A landscape with many peaks, sampled at points; each row gives a point and its height.
A climber steps from a point to the highest of its 2 nearest points, and stops where none of them is higher. Distance is the straight distance between rows; heights are no part of it.
J_730 (h 449): [330,-27,94,-84,414,2,78,-20,18,-38,-50,-96,91,243,-1,298,-161,-69,104,-218,-225,-189,-168,64,365,237,-428,-30,-23,-84,10,-60,121,17,-190]
J_853 (h 303): [113,-251,-192,-235,143,111,199,205,-234,-21,59,-135,317,103,-133,-135,143,0,185,243,156,-140,134,103,-71,144,6,276,66,143,-127,-243,-10,198,-273]
J_600 (h 312): [28,-197,-127,-209,125,90,21,-29,-331,-52,-125,85,262,110,85,-200,190,-69,47,131,86,-243,88,104,70,125,-123,181,73,192,-168,-244,32,256,-115]
J_980 (h 365): [-95,118,-129,-208,-58,41,-91,107,-44,1,339,-97,82,94,-133,-220,87,-27,182,211,12,71,8,-8,-165,-278,68,50,5,-196,-52,-28,-23,-237,15]
J_960 (h 285): [41,201,-140,-291,31,-27,-155,-122,-312,-105,-205,75,-114,209,257,-161,146,-185,-145,-104,36,-97,6,130,298,-180,-304,53,-115,-126,-171,-217,112,22,-40]
J_510 (h 319): [97,-69,-87,231,-17,-13,110,326,69,-148,-331,115,-173,-45,130,-29,-248,140,-58,-207,20,210,6,-118,-134,231,202,-29,-179,62,124,-64,76,46,142]
J_949 (h 206): [-31,316,54,-244,-163,34,-170,-237,-14,31,-123,50,-396,-7,208,-94,68,-116,-302,-60,-130,68,-24,82,58,-187,-76,-61,-227,-290,-107,114,51,-170,4]
J_847 (h 640): [-235,-87,69,92,-173,64,39,-13,-108,190,43,288,105,-146,316,-205,172,133,-111,70,114,-3,61,4,-194,19,114,-100,216,190,-133,65,-104,8,189]
J_760 (h 360): [-145,115,34,54,-43,65,3,-81,-20,108,97,132,-4,17,140,-120,27,13,-145,187,25,74,235,-55,-7,-109,108,121,-140,-215,45,36,-4,31,-67]
J_166 (h 445): [77,179,-126,-34,142,-42,276,282,-139,-45,-70,-55,-4,228,162,-65,-129,134,-15,17,62,62,-38,-47,-73,21,-14,155,-48,-178,43,-76,59,-140,-43]
J_396 (h 150): [-141,62,91,21,-158,24,-26,-186,187,66,49,60,-63,-59,163,-3,18,72,-171,3,-147,80,-156,-102,-104,-14,16,29,-23,-80,94,223,-52,-214,59]
J_147 (h 311): [24,20,155,25,174,34,-248,-153,-16,-92,286,-99,-3,37,-389,69,109,-146,302,2,-157,-251,-177,26,111,-106,-47,-115,-51,45,87,-119,-31,-52,-144]
J_952 (h 432): [94,243,-33,60,158,172,36,-33,-174,83,35,20,109,285,-192,166,-124,-69,224,-103,92,48,97,0,290,-219,-139,-46,155,-125,-82,-178,61,-218,-48]
J_536 (h 567): [184,-204,61,64,-44,175,296,-9,156,409,122,-216,301,-60,-154,440,-111,123,8,107,159,144,65,19,-103,133,-140,313,85,43,53,60,-111,-57,-319]
J_410 (h 395): [271,-77,8,40,360,-106,96,228,-182,-144,43,-160,72,138,-291,227,-74,3,392,-274,-109,-178,-169,-26,143,160,-124,-165,100,110,-23,-246,131,24,-89]
J_666 (h 538): [70,161,-25,-98,322,-228,-49,28,-92,-125,-95,-19,-53,282,344,4,70,-147,-167,-118,-39,-259,-315,85,250,16,-450,118,-102,-111,129,-50,-10,43,-51]
J_659 (h 229): [-57,25,55,-283,-57,210,-85,-343,73,2,110,-71,50,66,-121,29,198,-90,18,27,-185,-126,-242,37,40,-118,-175,-43,126,22,-45,98,-52,-297,-29]
J_78 (h 634): [-16,-131,224,412,81,-222,226,129,210,243,-144,111,61,-219,88,95,-148,-20,-177,-65,278,18,20,-57,-260,265,67,156,-120,174,362,59,-122,319,-78]
J_104 (h 487): [173,29,118,35,274,-54,91,-19,71,-74,-121,-26,-36,158,178,64,-153,-28,-68,-77,-167,-200,-148,36,149,190,-248,98,-115,-55,95,-14,-9,59,-166]
J_859 (h 309): [135,-81,-181,-375,119,-123,-189,-128,-227,-225,-289,35,76,178,382,-46,179,-126,-172,-107,-21,-255,-270,166,317,135,-535,119,-44,66,-121,-109,136,77,37]
J_119 (h 313): [43,110,-148,-63,-59,109,353,-53,-98,-5,-77,-70,141,95,104,20,-176,92,-188,180,249,179,439,16,214,-66,30,369,-20,-229,-74,19,145,42,-313]
J_140 (h 343): [-150,-92,-77,-280,-261,168,-116,-65,148,-38,361,-84,167,-146,-174,-218,167,-17,69,251,-50,110,143,61,-172,-247,131,-40,66,-67,-173,141,-64,-211,91]
J_751 (h 244): [-104,229,-226,-98,-260,74,138,-138,44,-108,-29,-121,-36,-32,60,94,-179,159,-215,112,157,406,342,-135,216,-238,148,273,-118,-376,-48,216,306,-219,-53]
J_841 (h 561): [-112,-269,92,-16,-61,33,-15,10,-218,76,-95,170,180,-175,251,-265,246,203,-100,130,49,-227,-16,67,-264,290,105,-32,281,384,-175,8,-47,136,181]
J_55 (h 433): [-203,-254,-158,-311,-335,-17,-68,-107,160,-124,-12,48,100,-223,142,-313,127,93,-141,259,-20,264,374,4,-211,7,276,70,-75,-203,-181,104,109,79,136]
J_737 (h 468): [-133,17,102,300,-341,163,-231,-97,226,99,65,166,-156,-161,-123,26,-95,-38,-27,-181,28,191,-11,-78,6,-176,146,-372,80,242,22,141,-100,-183,256]
J_76 (h 277): [-62,138,-89,149,-169,-27,86,182,-31,-40,-273,177,-267,-36,352,-18,-130,129,-272,-85,55,260,38,-129,-87,43,144,23,-240,-127,67,82,123,-16,146]
J_292 (h 291): [92,11,-1,-108,233,66,-119,-158,-106,-37,116,-81,143,207,-218,151,116,-171,265,-67,-120,-195,-169,18,268,-23,-270,-11,16,30,29,-192,53,-31,-176]
J_785 (h 414): [-161,-67,48,291,-52,-304,98,302,54,-28,-116,69,-182,-176,125,-141,-52,74,-39,-91,115,75,-97,-164,-324,107,356,-245,-76,179,246,132,-195,229,236]
J_699 (h 314): [-41,-5,-17,77,74,13,-174,180,-244,-68,48,116,-86,8,-60,-297,73,-129,130,38,30,-110,165,49,-99,-111,182,-92,-110,67,-71,-286,-62,203,1]
J_479 (h 258): [64,298,13,-114,52,95,-222,-171,-170,3,-119,80,-201,219,-20,-2,3,-238,15,-192,-51,-25,-6,69,264,-246,-202,-156,-95,-134,-105,-195,41,-121,-26]
J_127 (h 292): [-21,-198,-193,-267,-57,100,194,76,-87,-41,31,-61,268,3,40,-205,85,100,34,261,44,8,175,33,-181,39,102,198,110,-13,-197,-58,-35,45,-88]
J_206 (h 486): [-100,-429,159,297,-345,94,-133,-70,136,-79,267,108,21,-417,-95,-85,81,222,26,81,-20,-98,33,-10,-56,199,190,-138,85,477,-110,55,-38,111,60]
J_679 (h 542): [-216,-78,107,254,-313,31,-130,-38,107,162,103,254,-75,-219,133,-139,48,54,-66,-74,37,63,-21,-38,-152,-95,189,-323,143,266,-50,132,-150,-38,238]
J_372 (h 456): [8,99,107,-125,-246,41,-387,-86,147,-43,132,-39,-384,-216,-256,-129,2,-114,22,-162,-206,67,-165,112,-192,-76,130,-281,-155,1,-102,28,3,-263,132]
J_862 (h 350): [29,-51,112,35,21,-166,-119,-103,-169,-74,-370,51,-194,61,240,-82,58,-114,-40,-354,-102,-336,-404,97,76,200,-183,-317,118,370,-83,-52,-79,202,142]
J_146 (h 342): [-18,-86,5,-31,281,-313,-279,142,-285,-163,-131,121,-82,60,187,-253,402,-237,-79,9,25,-441,-166,159,-23,156,-97,48,-130,163,132,-231,-24,475,57]
J_287 (h 300): [75,39,-289,-592,-61,-153,-115,-183,-296,-228,-281,-43,61,157,353,-191,234,-77,-225,-3,92,-148,-54,146,282,-100,-404,188,-8,-107,-212,-97,194,16,-5]
J_907 (h 472): [66,96,-131,8,-46,314,133,-18,-10,73,83,-66,158,151,-208,194,-168,37,133,44,44,241,180,-10,153,-165,-10,72,211,-96,-191,2,32,-327,-29]
J_405 (h 358): [263,147,-13,-16,174,180,200,-105,-25,111,-31,-100,158,258,-134,258,-260,63,71,38,75,82,317,30,367,-40,-179,204,23,-230,-22,-86,143,-50,-310]
J_436 (h 58): [-106,305,-26,15,174,-150,294,240,-265,55,-20,107,-119,125,444,-210,118,68,-373,164,247,-46,154,5,-43,-22,63,220,-181,-197,132,67,97,146,-29]
J_986 (h 423): [375,-89,111,-20,460,-78,178,122,-58,86,55,-195,184,182,-227,460,-112,15,290,-270,-132,-193,-180,6,238,239,-318,-92,119,21,33,-125,113,42,-200]
J_165 (h 380): [-23,56,159,399,-9,49,-126,-13,311,267,206,114,129,-120,-216,157,-192,39,116,149,204,122,150,-109,-36,-119,133,67,-90,-74,345,95,-73,51,-102]
J_874 (h 325): [-131,81,-7,94,274,-414,80,75,-209,-3,-243,75,3,122,182,-56,140,-221,23,-241,216,-269,-293,-41,6,-40,-115,-150,159,259,201,-90,-257,324,134]
J_973 (h 273): [109,279,94,169,267,-338,128,189,74,-45,-197,-88,-174,180,131,89,-279,75,43,-202,-21,-26,-223,-105,-37,15,-21,-145,-92,-207,332,106,-85,-12,71]
J_671 (h 326): [-105,-54,46,6,-285,326,-213,-21,301,-12,460,4,121,-232,-311,-27,89,-12,65,143,-56,96,88,32,-96,-263,90,-132,70,101,-38,243,-77,-303,164]
J_577 (h 522): [-76,-429,79,28,-195,132,-10,-82,-53,16,95,94,237,-319,53,-185,155,228,0,201,-24,-148,135,62,-184,285,146,22,175,392,-219,30,-38,157,35]
J_215 (h 363): [-19,-131,30,50,161,-245,-299,-1,-337,-204,37,50,-63,-18,-109,-88,306,-240,207,-93,9,-427,-224,72,120,50,-95,-91,-114,269,56,-321,-9,380,-64]
J_347 (h 394): [-220,-50,-58,-376,-251,1,-218,29,-61,22,167,95,-20,-219,131,-425,257,25,-48,225,-10,155,313,143,-295,-111,210,-103,-29,-151,-310,19,2,6,225]
J_642 (h 267): [222,-15,-251,-467,175,78,235,-226,-16,-83,-58,-321,263,371,-114,242,17,-81,49,116,-61,-37,117,66,458,-72,-350,194,86,-201,-133,-56,140,17,-338]
J_155 (h 341): [79,-28,-82,20,275,-124,-16,339,-328,-199,-82,32,-42,138,-73,-235,128,-123,199,-91,117,-255,-77,61,-47,36,76,-67,-100,168,64,-348,-1,238,-4]
J_426 (h 103): [-237,295,70,-49,-85,-167,-103,-33,-90,159,85,116,-208,22,235,-164,178,-78,-103,-39,24,8,-246,-30,-196,-269,20,-217,-12,-111,29,104,-102,-155,177]
J_216 (h 256): [273,-265,-223,-127,27,241,125,53,167,-73,141,-457,142,17,-604,474,-153,91,317,45,-304,223,201,18,132,181,81,37,197,-88,-295,19,117,-182,-33]
J_970 (h 539): [159,-309,77,154,-83,173,151,-46,267,180,83,-118,195,-185,-227,365,-152,151,98,7,-44,132,-12,-59,-34,257,-44,164,59,172,38,39,-15,-46,-228]
J_72 (h 465): [-117,-87,55,188,-65,-140,1,216,-30,-43,108,56,-86,-146,47,-211,24,84,90,-8,7,-68,-123,-53,-306,37,236,-173,1,184,59,-8,-123,52,135]
J_539 (h 276): [153,23,-211,-405,208,64,-33,-193,-71,-74,56,-186,229,360,-119,303,189,-169,140,-57,-109,-102,-148,16,431,-36,-475,145,86,-104,3,-136,144,-102,-197]
J_345 (h 237): [-66,321,-35,-14,-199,-43,-57,-52,-67,-23,-150,70,-417,-57,343,13,-82,60,-349,-82,-35,220,58,-55,90,-159,50,35,-292,-340,-3,168,165,-123,72]
J_618 (h 425): [-57,-98,119,130,-115,-120,-157,73,-134,-146,169,-12,-150,-185,-176,-197,85,20,201,-103,-42,-184,-207,29,-142,-49,143,-328,56,294,-111,-92,-107,-6,104]
J_71 (h 226): [-89,-305,-250,-101,-375,222,-54,-112,307,-174,11,-78,172,-199,-257,-43,-122,-18,37,169,-54,361,315,-17,21,-61,200,105,44,-34,-245,87,108,-115,85]
J_224 (h 361): [-163,4,33,-378,-86,-159,-332,51,-240,47,47,86,-120,-177,210,-439,422,4,-75,131,-32,-93,14,139,-339,8,75,-104,-37,-61,-206,-88,-20,129,213]
J_270 (h 85): [-275,343,7,-204,-1,-260,-125,33,-297,174,95,123,-223,87,401,-228,379,-122,-222,66,101,-49,-104,16,-145,-248,-44,-40,-90,-253,-8,14,7,5,114]
J_236 (h 327): [57,-55,-55,17,180,107,200,46,-314,47,-218,186,161,151,207,-51,49,-45,-13,-65,167,-199,-12,64,80,85,-147,73,126,247,-121,-207,-8,147,-83]
J_856 (h 362): [42,16,-22,285,86,-251,166,370,32,-159,-379,15,-231,-57,16,-58,-248,47,26,-249,105,119,-23,-134,-169,119,317,-270,-107,130,263,0,-148,236,210]
J_910 (h 589): [-146,38,88,-136,83,-138,96,-128,-136,58,-128,103,40,26,512,-170,203,59,-360,116,-45,-247,-172,78,-73,154,-178,236,102,-17,-59,143,-4,70,88]
J_665 (h 598): [14,-50,91,-16,112,45,321,-60,21,372,187,-122,295,45,36,217,64,44,-49,184,116,-90,-143,24,-128,46,-184,342,201,30,60,71,-165,-53,-272]
J_843 (h 348): [24,-15,-14,118,213,-111,83,57,-250,-13,-153,99,100,134,44,14,44,-143,195,-236,130,-202,-223,-13,81,-21,-137,-166,168,285,11,-222,-90,117,12]
J_280 (h 491): [144,-245,120,207,3,-4,60,-10,255,-58,-73,-43,-11,-134,-32,206,-220,154,8,-148,-201,4,-154,-80,-37,381,-26,80,-77,139,134,34,39,13,-123]
J_203 (h 381): [-71,5,64,38,-51,-36,-68,-77,-200,42,-127,139,-50,3,174,-138,115,-40,10,-184,-18,-179,-243,27,-56,-2,-64,-220,151,240,-111,-72,-102,-22,106]
J_911 (h 296): [-10,-48,34,318,-180,84,-178,-90,232,-22,-242,186,-213,-93,12,149,-241,35,-75,-256,-92,276,32,-156,118,96,93,-104,-146,14,90,-8,97,10,89]
J_842 (h 409): [8,-84,75,100,7,121,-7,-101,54,6,69,36,49,-28,-49,-35,-76,3,72,70,-120,-44,51,-15,3,48,40,57,-50,32,22,-45,-42,38,-142]
J_844 (h 71): [-189,350,-10,-21,173,-313,-8,189,-341,90,-72,120,-277,190,454,-200,281,-120,-311,81,139,-136,6,16,-34,-183,-42,2,-159,-221,141,-22,1,226,67]
J_284 (h 262): [-163,6,179,289,-7,-192,-54,57,-79,111,-282,240,-295,-53,296,-105,103,-159,-210,-71,-16,-104,39,11,-110,17,155,-289,-5,131,77,36,-251,419,114]
J_170 (h 389): [-32,-98,106,85,22,-210,-236,-82,-266,-204,115,6,-121,-77,-264,-44,207,-170,309,-188,3,-323,-301,45,82,-76,-23,-315,18,319,-47,-231,-60,165,20]
J_775 (h 336): [-106,133,20,203,-129,81,-137,112,122,103,254,64,9,-56,-108,-61,-103,16,113,81,46,190,69,-76,-126,-254,171,-108,-42,-83,76,92,-62,-190,149]
J_585 (h 536): [-8,4,253,410,163,-254,63,-22,170,115,-158,86,-108,-77,42,79,-195,-103,-55,-71,55,-103,13,-73,-53,114,117,-74,-112,83,346,58,-226,384,-68]
J_766 (h 120): [-333,227,174,93,-30,-317,18,-25,-57,227,-4,158,-219,-4,428,-105,203,-62,-248,-32,15,-80,-238,-54,-217,-90,45,-150,59,-45,109,238,-152,85,232]
J_740 (h 282): [183,-104,19,154,-10,275,-88,-18,270,13,172,-156,109,-49,-496,367,-213,102,283,5,-127,200,123,-42,94,63,71,1,98,-25,21,50,91,-246,-11]
J_458 (h 248): [134,-360,-238,-302,-173,249,143,-201,255,-194,32,-363,217,-14,-493,238,-49,-24,204,202,-257,134,176,87,102,-16,102,-14,181,11,-308,85,58,-139,-67]
J_592 (h 505): [124,-154,-192,-17,-36,321,116,76,-54,12,111,-177,201,55,-315,206,-126,34,302,27,-101,155,80,38,84,-1,-1,-20,272,122,-345,-85,4,-252,-1]
J_480 (h 293): [99,-17,-144,11,-64,159,131,45,107,0,-9,-47,137,46,-109,50,-264,91,30,155,75,269,353,-63,48,21,85,307,-101,-205,7,-57,101,-13,-200]
J_397 (h 266): [360,-220,-13,92,123,179,10,140,238,77,123,-268,149,-55,-588,589,-262,219,301,-90,-201,207,177,-59,120,295,38,59,130,-147,-57,14,242,-146,-77]
J_953 (h 295): [-34,-31,194,212,287,-444,249,95,9,-84,-307,-111,-138,-103,-14,-34,-137,-122,-31,-203,132,-262,-161,-48,-66,226,102,-186,84,358,276,104,-401,509,88]
J_563 (h 364): [-109,134,75,211,-234,22,-328,183,148,48,378,52,-109,-220,-223,-150,-6,-87,163,7,43,113,30,4,-190,-377,217,-348,-78,28,13,115,-128,-141,282]
J_418 (h 566): [36,-265,76,216,-41,-14,234,164,199,201,10,7,176,-231,36,128,-110,142,-100,56,174,117,9,-75,-292,304,25,330,-76,141,203,25,-24,113,-163]
J_802 (h 175): [-129,231,153,-130,-286,74,-253,-277,185,105,-22,95,-366,-112,109,-39,100,-102,-304,-106,-177,114,-184,13,-121,-94,-7,-176,-141,-138,5,250,-17,-232,122]
J_255 (h 215): [-148,-155,-196,-310,-464,183,-36,-278,217,-104,17,18,163,-180,-135,-182,37,-119,-98,214,71,293,452,134,18,-308,200,-46,136,-109,-367,174,74,-148,173]
J_580 (h 444): [-99,-303,61,282,-342,192,-274,-86,339,-87,213,48,-39,-351,-294,67,-47,96,42,-33,-92,139,37,-103,40,91,147,-118,-22,320,-2,74,67,-51,81]
J_904 (h 402): [-3,175,-141,-192,57,-26,-5,130,-199,-58,34,-54,-30,192,49,-174,36,-20,96,9,-12,8,-69,-20,-39,-139,-66,77,-51,-171,-43,-156,51,-152,-27]
J_778 (h 135): [-174,32,176,179,-49,-164,71,-104,85,134,-62,130,-100,-44,353,-53,34,23,-222,-43,-79,-96,-248,-59,-173,128,16,-11,73,94,121,185,-119,32,105]
J_481 (h 397): [-81,153,127,158,-232,-100,-151,-67,82,73,-101,70,-330,-80,-9,-41,-100,-83,1,-297,-43,113,-203,-38,-89,-145,119,-495,60,165,16,110,-182,-129,238]
J_108 (h 446): [4,151,217,419,95,-125,-141,-68,186,165,-74,119,-131,-17,-123,133,-226,-45,73,1,54,22,126,-112,48,-133,169,-144,-133,-105,333,42,-184,228,-30]
J_48 (h 401): [-75,74,154,-6,-276,-106,-418,93,56,3,274,20,-391,-355,-223,-232,137,-102,51,-81,-79,-13,-128,103,-277,-216,214,-434,-136,112,-136,7,-127,-75,192]
J_749 (h 255): [16,37,-61,-244,-10,199,288,-356,118,124,88,-197,245,145,-89,254,51,16,-92,266,38,24,125,8,211,-159,-115,259,154,-153,-60,170,-25,-133,-301]
J_594 (h 222): [69,221,112,-152,61,226,-293,-267,-21,-24,-1,38,-183,110,-391,127,-6,-273,154,-275,-133,-35,-85,117,209,-171,-153,-311,15,-2,-99,-86,76,-301,51]
J_761 (h 238): [18,-270,-160,154,-187,250,-163,-39,375,-88,38,-27,171,-204,-405,187,-224,57,111,86,18,407,288,-144,118,49,122,211,-86,-26,-49,-31,185,-14,-30]
J_444 (h 393): [56,-142,78,114,-209,185,-287,-123,220,-185,67,-49,-176,-200,-364,58,-157,9,137,-131,-252,133,2,-9,54,95,134,-165,-89,101,-85,19,109,-207,63]
J_92 (h 48): [-188,99,-107,-197,6,-66,264,175,-187,20,10,100,8,7,419,-291,185,197,-313,257,188,81,255,-4,-207,79,179,271,-122,-219,6,126,130,93,57]
J_506 (h 521): [-116,-188,3,9,-24,-32,175,126,130,88,104,50,145,-166,186,-123,50,140,-164,237,66,64,110,-77,-315,239,140,337,-116,-71,147,79,-8,141,-90]
J_361 (h 335): [182,128,-124,-103,195,77,257,91,-139,-26,-66,-76,130,291,36,-70,-149,23,-31,123,133,21,294,73,210,31,-132,289,-80,-163,9,-187,108,102,-316]
J_263 (h 544): [-12,46,-10,-190,107,-114,214,-40,-48,-111,-174,-12,-51,52,509,-170,39,97,-440,159,-35,-153,-32,89,48,156,-171,347,-126,-184,-5,149,67,94,-49]
J_466 (h 239): [145,-143,-160,-369,-44,295,135,-299,105,-116,-89,-245,133,149,-308,232,-66,-72,127,49,-251,84,118,77,251,-25,-86,-10,158,-74,-259,55,112,-216,-100]
J_125 (h 507): [259,94,-70,97,155,7,210,312,62,-30,-115,-90,25,164,-41,193,-348,220,96,-72,27,212,115,-76,10,160,-3,168,-73,-253,137,-67,168,-138,-52]
J_669 (h 260): [23,-142,-18,298,-95,150,-113,-41,247,18,-145,151,23,-136,-112,156,-271,88,-15,-78,30,313,191,-186,95,147,77,157,-185,9,78,-76,135,95,-59]
J_344 (h 366): [126,-94,-130,-56,221,-60,-13,262,-256,-208,144,-163,72,98,-274,-48,83,-24,381,-33,-11,-175,-152,15,-9,40,-29,38,-3,104,-43,-327,67,11,-101]
J_400 (h 272): [21,272,20,255,115,-225,190,264,23,97,-44,30,-77,101,119,58,-249,131,43,-18,189,116,-36,-170,-147,-82,143,-13,-102,-184,326,90,-32,-25,58]
J_308 (h 246): [0,50,56,-79,-5,227,155,-283,159,114,107,-85,131,75,-71,253,35,49,-70,110,-106,-1,-99,-52,78,-69,-131,137,146,-79,60,192,-51,-292,-145]
J_57 (h 280): [-131,31,-197,-255,-125,65,259,-32,-113,28,100,-17,202,45,152,-161,71,116,-86,284,155,130,248,-17,-49,-185,100,220,124,-200,-174,83,42,-81,-64]
J_332 (h 268): [47,186,-134,144,-127,135,-4,-11,141,10,-97,4,-12,12,-81,234,-319,178,-46,25,151,435,290,-167,229,-81,83,245,-125,-341,78,44,276,-190,-3]
J_798 (h 535): [210,-196,-242,-225,99,167,265,122,-115,-63,-17,-281,163,150,-151,194,-50,110,230,28,-166,35,-62,30,27,144,-92,112,203,32,-263,-131,45,-121,-105]
J_62 (h 390): [154,197,150,240,220,116,133,-120,-72,170,-108,86,76,203,-47,209,-236,-30,100,-103,116,-34,148,9,280,-68,-121,6,32,-66,58,-105,-3,11,-177]
J_218 (h 304): [54,228,-12,274,21,-33,-6,178,154,120,90,18,-5,72,-144,159,-288,171,176,30,139,254,41,-147,-40,-171,156,-12,-23,-242,253,87,42,-222,87]
J_210 (h 504): [103,65,-1,-149,78,17,166,-115,78,-125,-150,-70,-27,110,298,-1,-133,75,-244,38,-163,-60,-64,36,139,104,-205,224,-128,-206,-2,89,55,-57,-133]
J_598 (h 330): [23,130,123,195,-16,-205,-54,74,109,-64,-172,-10,-270,10,13,38,-227,25,71,-321,-123,72,-215,-128,-74,6,114,-314,-43,-18,164,84,-99,-67,156]
J_717 (h 39): [-220,126,-91,-427,45,-162,30,74,-336,-3,-33,95,50,60,431,-393,406,91,-239,257,162,-56,145,79,-182,-11,13,134,39,-212,-110,-20,87,107,137]
J_117 (h 570): [313,-92,-215,-115,125,106,271,320,34,-5,19,-329,126,147,-235,300,-224,217,200,-14,-141,215,80,-42,-50,197,11,189,111,-185,-110,-100,104,-187,-99]
J_244 (h 308): [-39,63,142,158,402,-416,321,152,-61,79,-258,35,19,76,189,-31,-16,-206,-155,-122,236,-328,-255,37,-98,139,-95,33,78,251,302,42,-257,407,69]
J_249 (h 355): [57,-129,101,320,-41,122,-7,90,251,205,385,-42,263,-176,-337,168,-116,109,222,161,152,80,87,-46,-112,-61,102,81,31,75,152,59,-112,-18,-169]
J_36 (h 328): [94,17,-31,-139,113,-96,-148,-118,-228,-119,-256,79,-43,165,226,20,112,-157,28,-334,-81,-250,-397,99,218,83,-398,-134,41,168,-82,-151,58,22,72]
J_767 (h 345): [51,-81,99,110,-163,160,-130,-208,178,-92,-137,53,-150,-60,-50,107,-177,35,-2,-279,-264,104,-97,-27,97,152,10,-172,-23,106,-51,48,71,-184,64]
J_550 (h 337): [-6,-10,166,240,34,70,-127,-12,149,54,427,-61,112,-94,-353,56,4,6,245,143,-18,-124,-62,-2,-52,-160,102,-93,38,57,133,58,-145,-77,-88]
J_626 (h 306): [-158,98,100,272,-105,-23,-93,11,-9,134,-65,232,-195,-51,184,-66,-9,-62,-129,-11,-2,80,130,-69,-75,-125,165,-155,-109,-65,82,13,-118,109,71]
J_169 (h 310): [13,-22,87,249,-271,295,-344,96,409,-157,462,-89,14,-292,-590,141,-65,34,174,68,2,134,43,10,5,-232,113,-214,31,167,104,237,23,-302,255]
J_994 (h 261): [-251,135,-148,-180,-272,27,206,-174,-8,-11,110,29,54,-109,246,-59,54,136,-277,237,208,279,412,-57,89,-246,207,203,-56,-317,-104,252,190,-82,-45]
J_522 (h 596): [-56,242,-34,41,363,-411,76,147,-207,-31,-187,91,-88,264,458,-42,158,-220,-271,-121,222,-302,-303,50,144,-68,-316,113,-7,0,239,-40,-86,246,88]
J_179 (h 443): [65,-165,96,102,83,-40,28,62,52,-160,-21,-27,-66,-103,16,-99,-59,83,30,33,-201,-189,-79,9,-138,274,93,72,-169,82,68,-74,-13,174,-116]
J_326 (h 473): [-200,-246,-21,-157,-177,-47,-42,-16,111,-57,-7,111,51,-260,260,-273,176,180,-197,248,-107,115,185,-22,-320,223,199,173,-104,-73,-24,83,39,170,95]
J_275 (h 332): [-107,-19,-73,-297,103,-237,-379,145,-350,-72,-67,128,-87,-1,238,-392,502,-161,-91,96,29,-254,-4,127,-195,47,-39,13,-123,-28,-31,-268,30,305,116]
J_693 (h 281): [-71,-73,167,229,170,-303,50,110,-136,-63,-300,92,-207,-62,123,-179,90,-155,-95,-138,45,-310,-111,38,-85,151,152,-269,47,363,112,-36,-301,534,119]
J_912 (h 297): [149,-51,95,339,-69,212,-223,101,451,13,348,-115,121,-206,-642,392,-156,164,311,50,35,150,34,-58,42,-75,95,-108,111,68,196,181,59,-254,129]
J_903 (h 647): [-87,-6,18,-76,48,-39,274,-107,-64,179,33,8,172,21,313,-8,141,79,-176,152,4,-161,-206,0,-112,87,-141,270,199,36,-26,97,-74,-50,-62]
J_435 (h 263): [81,-70,-169,-405,95,2,305,-307,-18,26,-7,-241,330,268,48,89,147,-81,-104,280,81,-134,109,97,267,-71,-270,333,140,-109,-124,-15,19,133,-389]
J_413 (h 572): [12,216,78,-223,-8,-64,-328,-81,2,-35,53,-52,-275,2,-136,-92,100,-172,93,-243,-160,-86,-370,63,-82,-137,-110,-261,-105,-55,-22,-94,-4,-227,49]
J_281 (h 220): [62,87,23,-241,-43,415,-104,-297,102,-88,-12,-73,-35,91,-416,193,-85,-154,96,-72,-166,99,94,78,191,-119,-97,-136,114,-56,-146,63,106,-405,44]

Call two points neighbours if one is among the 2 nearest of the other. Go from one point of each pair to the other, from neighbour to neighbour, staying as high as possible. Name the lowest point that can't be avoided.
J_903, J_522 => J_104
J_203, J_522 => J_874
J_903, J_413 => J_594
J_847, J_413 => J_400
J_843, J_117 => J_751
J_72, J_78 => J_275

For each start below, name the point where the climber stops.
J_281 => J_117
J_92 => J_72
J_284 => J_903
